Points on a hilly landscape, in no order, each with its height.
From any point a climber steps to the highest of the 3 points nearest to it. It stops when none of these is higher. Distance is the straight distance between rows; heights are no part of it.
j_103: [137 116 147 127 130 145 113 124 146 143 158 133 153  84]  height 6.03
j_237: [122 138 185 125 167 129 148 143 105 136 166 175 144  72]  height 6.02
j_539: [107 125  77 137 197 158 147 102  90 184 104 123 133 155]  height 3.58
j_243: [133 133 171 119 154 138 136 144 117 134 160 164 146  84]  height 6.64
j_437: [140 112  94 139  67 119 106 111 150  70  96 115 130 192]  height 3.49
j_952: [130 106 125 148 102 133 108 124 161 119 136 110 126 111]  height 1.43
j_932: [152 191 179  62  62  69 132 141 168 101 138 108 100 149]  height 4.99
j_610: [ 98 122 149 157 160 158 162 110 107 141 170 172 146  82]  height 6.82
j_929: [131 136 128 140  40  88 109 113 188  86 123 120 148 147]  height 7.25
j_667: [135  99  86 146 104 136 113 129 138  96  99 106 115 166]  height 4.65
j_822: [138  93 105 145 131 161 128 121 126 129 130  97 129 134]  height 3.35
j_82: [ 75 119  79 139 122 143  99 141 114 122  58  82 144 179]  height 4.62
j_436: [126 105  99 137 166 168 151 105  96 149 130 117 129 148]  height 3.95
j_428: [ 92 140  69 142 198 145 142 107  88 200  83 116 144 149]  height 3.51
j_286: [145 181 171  86  45  53 115 149 176 101 136 117 124 151]  height 5.90
j_250: [114 106  93 152 184 169 181  76  92 162 144 165 108 128]  height 3.74
j_775: [135 106  89 142 181 164 172  92  90 159 132 142 125 140]  height 4.04
j_133: [ 87 111  73 134  95 135  97 137 123 107  60 108 151 189]  height 3.96
j_818: [102 104  80 145 124 149 114 146 112 120  76  90 131 179]  height 6.89
j_475: [ 96 120 133 157 168 161 175  96 104 165 179 173 126  83]  height 7.30
j_599: [122  97  85 137 139 156 124 135 106 142 107 102 123 171]  height 3.30
j_591: [ 92 113  77 135 164 145 123 140 100 163  79  88 139 165]  height 3.21
j_717: [177 162 186  67 112  94 114 135 148 110 132 138  92 100]  height 6.33
j_337: [128 170 161 107  59  65  99 144 179 110 124 121 133 131]  height 6.41
j_561: [151 140 185 106 151 119 125 148 114 121 148 168 135  84]  height 6.26
j_900: [138  90 109 143 117 152 129 121 127 116 122  95 115 152]  height 1.88
j_511: [106 129  75 129  62 128  88 122 129  88  59 118 164 198]  height 3.84
j_792: [136  99  87 139 158 161 137 119 104 144 112 101 121 157]  height 3.81
j_799: [135 105  96 153  75 123 109 118 144  81  99 110 117 169]  height 3.61
j_510: [139 135 149 121  99 109  95 141 166 122 137 122 136  93]  height 5.79
j_344: [112  98  85 140 104 134 114 146 113 107  80 100 123 182]  height 6.88
j_249: [132  94  88 141 127 150 128 137 115 119 101  89 118 162]  height 2.76
j_280: [134 134 167 119 145 130 109 142 125 129 158 154 139  85]  height 7.23
j_220: [161 151 174  96 128 108 113 154 134 122 150 147 124  87]  height 5.95
j_65: [115  98 115 151 161 180 167  87 108 150 157 145 136 107]  height 4.47
j_802: [155 149 163  96 116  97 100 153 153 129 144 135 119  94]  height 6.27
j_767: [126 148 146 140  49  88 107 125 183 101 129 119 137 126]  height 6.77
j_406: [126 153 194 140 197 118 174 143  97 128 184 173 101  76]  height 5.17
j_658: [100 135 166 152 185 133 169 134  95 136 181 183 126  86]  height 5.56
j_916: [129 112 140 151 144 156 132 126 124 138 155 145 154  83]  height 5.39
j_13: [117 120  69 136 179 157 134 121  91 173  95 103 136 164]  height 3.63
j_54: [105 131  67 142 206 150 158  93  78 186 107 148 127 150]  height 3.47
j_678: [144 110 119 152  86 121 117 118 170 111 131 108 119 117]  height 0.09
j_791: [161 174 167  84  87  78 105 157 162 119 137 129 109 114]  height 6.57
j_700: [152 176 170  74  74  57 110 153 175 113 139 117 108 135]  height 6.25
j_14: [140  88 120 142 138 161 145 106 134 132 146 119 138 106]  height 4.84
j_362: [166 176 177  66  98  80 119 144 164 114 142 120  95 117]  height 6.81
j_876: [120 141 184 139 190 125 162 146  97 139 179 172 127  85]  height 5.45
j_522: [146 155 201 102 175 120 152 136 104 109 154 169 107  75]  height 7.33
j_861: [139 155 147 120  79  85  92 147 176 123 136 131 128 110]  height 6.39

Where does a climber stop that starts at each point below?
j_876 => j_280
j_861 => j_929
j_802 => j_362
j_511 => j_818

Two climbers start at each pair of points below. Name the first point that both come to, or write -.
j_799 and j_952 => -
j_437 and j_700 => -
j_900 and j_133 => j_344

Call two points neighbours if one is among the 3 nearest of the other. Go from one point of each pair to the other, from neighbour to neighbour, staying as high as possible. Name the lowest point that can't be avoided.
j_522 and j_362 => j_220
j_818 and j_475 => j_599
j_280 and j_522 => j_561
